Points on a hilly landscape, in no order, each with its height.
A climber steps from a point to the highest of its 2 nearest points, and stops where none of them is higher. Distance is the straight distance between rows; heights are no part of it.
<117>: [128 126 100 141 108 144 109 116 147 175 120 126 147 135 157 121  98 135
  61 138 104 150 102 154 114 105 187 149 123 119 199]  (h 399)
<571>: [ 85 133 150  87 131 112 103 143 121 104 174 124 105 129 118  96 125 116
  74 114 124 144 108 175 117 111 110 127  96 158 116]  (h 534)
<112>: [166  85 110 207  55 120 151 120 158 123  96 133 134 176 140 117  94 128
  96 126 101 128 172 129 106 134 120 159 129 134 170]  (h 673)
<940>: [140 138 130 120 143 122 157 115 120 148 104 162 120 140 120 114 181 127
 150 169 154 126 150 127 104 186 132 159 130 147 122]  (h 152)
<752>: [112 138 133  89 150 120 126 153 116 146 132 127 120 135 110 126 161 133
 191 110 147 107 118  98 110 191 134  77 137 110  94]  (h 293)
<176>: [127 124 130 138 188 149 118 107 147  75 139  96 113 137 138 150  92 130
 108 147 165 119 108 112 173  91 104 128 151 144  95]  (h 50)
<960>: [125 101 109 110  97 133 102 136 117 168 162 128  92 150 122  80 114 112
  65 138 135 128 150 150  73 159 151 138 114 136 153]  (h 470)
<598>: [ 89 156 120  87 145 118 125 124 103 121 130 143 118 115 122 118 182 121
 124 144 144 142 124 126 148 158 138 107 113 155 105]  (h 438)
<822>: [116 165 180 150 165 112 144 128 137  89 120 147 100 130  56 139 144 102
 105 145 135 141 140 151 180 106  84 144 155 169  49]  (h 573)
<177>: [139 132 138 181 106 131 175 108 170 121 114 170 139 153 162 145 125 142
 136 150 107 119 131 140 117 146  96 169 152 158 153]  (h 562)
<740>: [177 127 120 143 120 123 153 107 156 139  96 160 116 171 120  98 157 116
 137 170 152 121 147 129 110 174 125 195  99 160 136]  (h 175)
<613>: [102 140 141  92 134 126  98 138 120 141 176 119 107 144 114  77  95 118
  48 114 120 145 100 178 104  91 125 137  76 144 157]  (h 556)
<437>: [143 100 120 136 124 130 109 133 114 114 131  86 177 101 167 178  98 126
 151  85 126 159 120  99 153  83 152 112 120  77 114]  (h 321)
<857>: [111 112 101 119 116 105 107 141 113 111 105 131  96 157 100 106 179  95
 162 137 158 126 159 111 122 182 119 103  99 123  92]  (h 528)
<59>: [109 156 147  91 172 141 156 130 117 128 135 141 133  83 160 160 158 154
 177 123 126 105  96 109 146 134 137 106 167 134  94]  (h 385)
<351>: [113 147 151 153 133 122 141 128 160  82 109 150 103 154 101 135 144 102
 120 157 136 127 147 123 159 148  87 146 138 171  74]  (h 620)
<2>: [138 102 117 151 114 124 125 143 143 134 101 115 146 154 159 138 110 111
 117 123 139 154 141 125 131 128 152 140  95 103 123]  (h 448)
<683>: [124 159 135 108 174 144 135 136 123 112 121 114 136  86 135 169 163 135
 197 105 134  95 102  85 170 109 144  80 159 111  84]  (h 364)
<642>: [136 121 114 206 102 144 146 105 200 136 134 168 128 158 144 131 103 127
 109 155 100  99 123 155 101 154 100 177 161 147 166]  (h 621)
<377>: [143 119 120  93  72  89  90 141  61 159 117 142 151  81 142 113 168 143
 138  92 118 179 142 116 126 138 155  89 107 118 143]  (h 520)
<923>: [106 172 136 153 189 164 135 137 136  67 112  93 101 123  57 161 137  95
 166 157 137  57 120  83 200 108  92  81 165 131  65]  (h 422)
<821>: [ 94 161 139  80 128 151 133 110  96 149 153 139 119 101 180 110 148 151
  99 125  88 132  80 145 122 129 104 127 123 163 147]  (h 678)
<13>: [117 163 119 128 182 116 121 135 119  83 103 114  99 138  55 143 165  78
 155 135 149 130 128 126 192 138 139 100 110 119  62]  (h 199)
<284>: [131 135 118 112 109 137 108 124 103 177 130  90 182 102 182 116  79 161
  70  88  92 162  90 143 125  77 139 112 104 121 197]  (h 360)
<763>: [155 118 142 180 114 128 132 131 187 130 124 148 106 188 112 108  97 100
  94 138 137 117 143 146 123 153 109 175 115 152 120]  (h 518)
<731>: [151 119 109 147 154 125 132 136 175 165 141 154 128 121 170 135  87 134
 126 124 127 101 129 136  92 149 169 163 147 116 173]  (h 499)
<637>: [170 111 133 135 165 129 137 133 142 117 118 108 157 144 158 166 100 130
 193  96 157 116 115  76 144  99 138 117 115  99 116]  (h 279)
<238>: [ 94 170 153  85 180 139 137 108 116 112 171 122 109 102 115 121 126 124
  97 157 142 138  83 170 150  93 111 149 127 167 126]  (h 601)
<481>: [125 149 128 115 129 121 160 120 117 130 114 162 132 103 133 141 186 136
 180 156 123 126 150 115 112 155 123 136 155 152 111]  (h 133)
<456>: [107 139 143 108 198 148 128 101 145 109 174 129 116 116 146 124  83 138
  82 152 147 125  96 173 134 102 119 154 143 145 145]  (h 572)
<171>: [143  96  97 127 107 107  92 118  96 124 106 127  99 170  98  91 181 113
 110 144 166 134 178 139 108 162 122 134  87 128 114]  (h 501)
<963>: [119 132  99 200 124 157 144 106 193 132 151 156 126 148 146 134  84 135
  67 142  97 102 107 159 117 137 144 166 156 134 180]  (h 690)
<3>: [157  77 100 170  40 116 129 121 119 139  91 110 143 154 127 120 117 129
  85 138 111 155 186 133  83 112 154 153 121 113 189]  (h 635)
<489>: [152 117 132 136 104 102 154 147 160 128 118 161 157 138 138 152 137 134
 199 119 123 113 134 100 108 140 117 138 126 121 111]  (h 460)
<775>: [120 145 114 124 128 143 133 102 127 121 128 146 179 105 184 158 132 160
  90 142  93 144  99 158 149  89 140 157 137 126 158]  (h 84)
<614>: [111 118 155 106 140 108 100 167 133  96 166 126  92 151  90  99 126  99
  98 115 162 129 131 184 115 130 123 134  97 128  86]  (h 512)
<832>: [152 117 124  86  54  97  90 130  50 181 105 118 166  93 134 102 140 171
 111 105  87 191 137 131 103 115 139 102 110 119 190]  (h 539)
<737>: [163 123 140 150 169 133 135 132 138 119  88 109 132 162 128 145 107 105
 164 124 166 121 110  95 154 131 140 134  91 124 102]  (h 254)
<1001>: [126 110 140  86 141 123 128 153 111 167 144 126 131 135 158 120 127 142
 165  91 135 127 129 104  91 177 145  78 129 104 112]  (h 312)
<617>: [124 137 121 118 156 150 115 116 140 159 163 149 107 141 116  97 114 112
  50 156 138 129 105 170 108 139 173 171 109 138 181]  (h 429)
<921>: [135  89 139 115  60  97 116 139  78 134 157 122 145  93 109 140 158 130
 182  69 112 148 155  78 107 141 127  87 124  70 101]  (h 490)
<6>: [123 163 157 143 182 123 128 153 144  78  89 118  80 150   7 134 144  92
 160 138 154 102 131 135 182 122 107 107 133 128  52]  (h 210)
<220>: [139  90 106 133  89  93 110 143 107 123 111 121 122 148 114 120 179 114
 184 126 145 111 173  84  98 186 113 114 118 121 107]  (h 553)
<702>: [114 108 107 114  51 124 129 117 102 145 148 136 150 118 170 107 109 168
  71 105  68 137 117 143  78 103 127 111 152 130 205]  (h 376)
<722>: [179 125 125 161 127 135 142 140 161 144  91 110 126 190 129 116 116 102
 169 121 160 114 141 109 124 153 135 164  72 113 113]  (h 228)
<325>: [117 151 120 112 179 125  93 124 114  99  88  94 131 124 113 143 155  95
 148 131 166 144 113 118 194 117 159 101 106 117  98]  (h 215)
<217>: [135 122 124 162 131 134 120 122 169 131 113 146 126 168 142 120 106 103
 100 140 154 134 140 146 129 147 151 160 101 130 135]  (h 478)
<385>: [111 171 145 134 166 135 156 150 148 110  93 111  94 152  29 132 145  99
 185 155 158  87 145 114 155 162 101 100 123 141  55]  (h 236)
<378>: [134 101 124  94  80  84  88 130  84 140 127 143 138  88 132 127 190 130
 165  74 113 155 144  94 123 125 134  81 132  96 112]  (h 504)
<356>: [124 105 130 104 119 122  94 150 136 143 170 126  86 144  99  82 109 104
  76 122 158 132 150 183  92 145 151 152  93 116 128]  (h 489)
<725>: [135 134 100 118 142 152 127 130 159 177 153 158 110 133 144 106 109 122
  89 137 133 113 114 151  92 172 175 166 134 125 173]  (h 461)
<344>: [147 109 138 110  88  95 124 156 121 148 137 156 153 121 121 135 144 145
 205  82 136 126 147  82  96 148 109 105 135  94  93]  (h 468)
<757>: [116  89 139 111  91 130 130 147 125 161 162 111 132 109 170 133  93 144
 132  92 111 140 142 126  85 143 144 113 134  86 154]  (h 344)
<254>: [146 145 126 152 151 124 109 136 135 108  70 101 145 137 124 159 139  98
 174 118 156 144 119  89 192 124 144 122 107 107  93]  (h 233)
<842>: [ 83 174 137  66 184 136 147 128  93 131 127 125 103  93 138 120 158 125
 152 132 135 114  97 128 160 137 124  94 135 150  99]  (h 413)
<720>: [ 79 190 152  70 169 157 139  97  83 146 146 119 108  90 147 109 146 134
  97 137 108 136  92 144 144 105  93 128 125 181 145]  (h 641)
<330>: [211 111 112 174  90 124 155 125 171 155 101 145 115 191 127  96 111 111
 164 142 139 108 144 128 122 161 133 186  88 145 145]  (h 200)
<647>: [179  82 113 162  64  88 130 131 120 118 101 117 132 157 124 122 152 116
 169 114 143 137 178  83 108 155 100 141  93 118 111]  (h 580)
<422>: [144 131 165 170 124 125 145 119 155 117 113 168 112 188  79 115 125  97
  96 152 132 137 145 162 145 146  83 178 121 174  95]  (h 566)
<995>: [ 88 175 121 111 193 182 148 131 107 105 140  80  82  60  83 152 152 128
 178 153 119  39 114  90 180  96 111  54 189 133  80]  (h 15)
<384>: [125  93 155  98 107 136 128 164 119 173 179 110 151 107 142 131  98 154
 166  71 110 135 124  95  83 155 131  88 145  76 114]  (h 329)
<280>: [135 131 141  91 103 126 106 135  78 169 131  79 164  70 172 121  84 152
 114  71  80 185 103 118 126  83 122  98  89 106 167]  (h 345)
<660>: [114 152 129 139 122 150 162 102 126 128 115 161 165  94 155 167 172 147
 122 153 110 158 123 142 152 115 131 166 150 155 125]  (h 101)
<671>: [117  94 113 132  70 120 131 122 127 131 166 173 152 129 165 122 134 167
  96 121  83 118 139 143  72 123 126 129 170 123 200]  (h 395)
<446>: [113 125  99 132 106 144 120 116 134 151 135 118 167 120 178 125  79 160
  70 116  74 142  85 161 114  76 164 130 132 109 211]  (h 379)
<512>: [139 144 199 157 202 117 163 137 125  79 118 125  89 120  29 162 108 109
 136 138 148 134 131 156 187  77  89 132 177 159  53]  (h 531)
<955>: [116 125 118 101  63 120  89 122  76 174 114 117 154 122 154  97 123 142
  83 113 105 181 127 139 104 132 149 111  97 126 170]  (h 558)
<428>: [123 101 123 123  93 127 109 130  93 144 130  76 154  79 155 146 103 136
 136  82  98 185 131 107 132 100 144 108 102  77 137]  (h 332)
<88>: [170  85 127 163  58  95 145 144 158 157 149 177 146 134 139 124  87 157
 161 102 104 104 167 136  59 124 119 162 152 103 180]  (h 591)
<569>: [107 166 152 142 210 151 133 147 114  57 144  87  87 101   4 148 127 118
 171 164 157  70 131 108 182  95 106  74 180 127  73]  (h 452)
<890>: [106 133 120  99  96 135  91 127 100 161 135 100 132 138 136  88  99 128
  46 120 113 161 117 155 113 108 136 126  80 131 178]  (h 582)
<675>: [102 151 110  98 111 107  99 104  87 121 121 141 118 112  97 105 200 105
  99 160 130 169 130 146 147 144 127 125 103 170 118]  (h 458)
<182>: [132 123 114  96 114 116  82 106  81 140 118 143 107 142 105  85 192 119
  91 168 156 161 141 155 128 155 135 132  80 140 130]  (h 477)
<295>: [130 160 143 138 122 134 189 111 128 117 116 164 152  87 140 174 176 145
 181 140 108 128 136 120 128 116 117 162 164 145 103]  (h 118)
<968>: [107 138 129 101 208 150 108 111 121  62 130  90 110 125 102 137 115 118
 149 145 169 109 102 102 188  90 121  89 154 143  78]  (h 36)
<445>: [151 112 117 149 109 120 140 140 177 173 148 196 146 121 147 123  97 155
 148 120 113 111 133 140  79 145 152 153 163 105 183]  (h 541)
<744>: [123 120 110 130 147 145 114 103 137 113 133 101 172 108 191 153 102 163
  77 137 113 137  84 150 171  60 128 139 131 130 167]  (h 73)
<913>: [115 131 118 145 169 158 134  93 175 134 167 143 116 124 167 124  91 140
  64 141 124 106  87 164 121 119 138 156 159 138 185]  (h 622)
<651>: [109  93 125 113  84 132 148 130 114 160 158 118 142 110 185 111  77 167
  94  86  72 140 134 137  80 117 137 101 131  99 179]  (h 359)
<945>: [122 109 113 136  94 123 135 112 131 127 142 170 133 130 153 118 158 146
  94 160 112 114 142 137  76 154 118 143 152 148 179]  (h 419)
<836>: [113 117 126 129 170 147 107 114 140  87 129 101 138 109 187 153 106 143
  98 129 135 119  95 123 173  83 113 127 145 141 117]  (h 61)
<856>: [ 95 114 121 101 101 123 115 131 120 131 154 147 119 145 152  97 128 123
  87 132 125 132 138 142  97 159 125 124 125 134 146]  (h 447)
<568>: [153  98 122 144 151 132 138 121 152 110 132 106 164 125 188 168  85 157
 141  98 131 135 109 107 134  81 131 135 132  89 143]  (h 303)
<463>: [ 94 167 136  95 198 161 140 114  99  85 136  84  94  79  99 149 138 122
 159 154 144  86 106 100 191  83 117  70 164 141  87]  (h 25)
<111>: [146 104 113 141 119 136 125 132 136 170 116 116 153 134 171 129  73 130
  94 113 129 153 136 137 108 108 181 147 112  92 176]  (h 421)
<892>: [144 143 137 158 117 125 172 125 180 135 118 148 149 140 150 134 122 130
 181 151 130 101 130 124 112 168  99 157 136 154 122]  (h 508)
<61>: [160  86 120 160  57 105 142 142 144 115 124 158 157 149 147 137 125 146
 133 122 107 130 165 127  90 120 110 159 145 122 159]  (h 630)
<364>: [118 169 116 152 185 156 139 133 128  87 100  96 122 113 101 166 155 114
 206 127 128  73 114  71 189 114 130  75 161 117  77]  (h 391)
<69>: [122 145 175 141 209 134 150 157 146  63 137  97  94 115  32 155  92 133
 155 161 160  89 130 128 167  84  81 108 178 146  53]  (h 488)
<123>: [103 174 128 118 165 132 128 155 135 119 110 117 100 145  72 135 162 113
 202 146 150  89 129 105 134 187 124  88 129 116  78]  (h 266)
<555>: [168  85 114 159  48 101 126 125 106 133  89 112 152 141 120 138 135 129
 136 121 125 174 193 111 108 123 133 146 104  94 142]  (h 608)

For each start below, name the point where the climber stops.
<637> -> <351>
<117> -> <351>
<123> -> <890>
<182> -> <112>
<702> -> <890>
<725> -> <112>
<683> -> <351>
<344> -> <890>

Call two points neighbours if one is among the 2 nearest of the other. Go from one point of each pair to the other, from neighbour to neighbour, staying as high as possible. Name the lowest point that can't be avoided.
<821> / <963> -> <456>
<890> / <963> -> <489>
<351> / <112> -> <683>
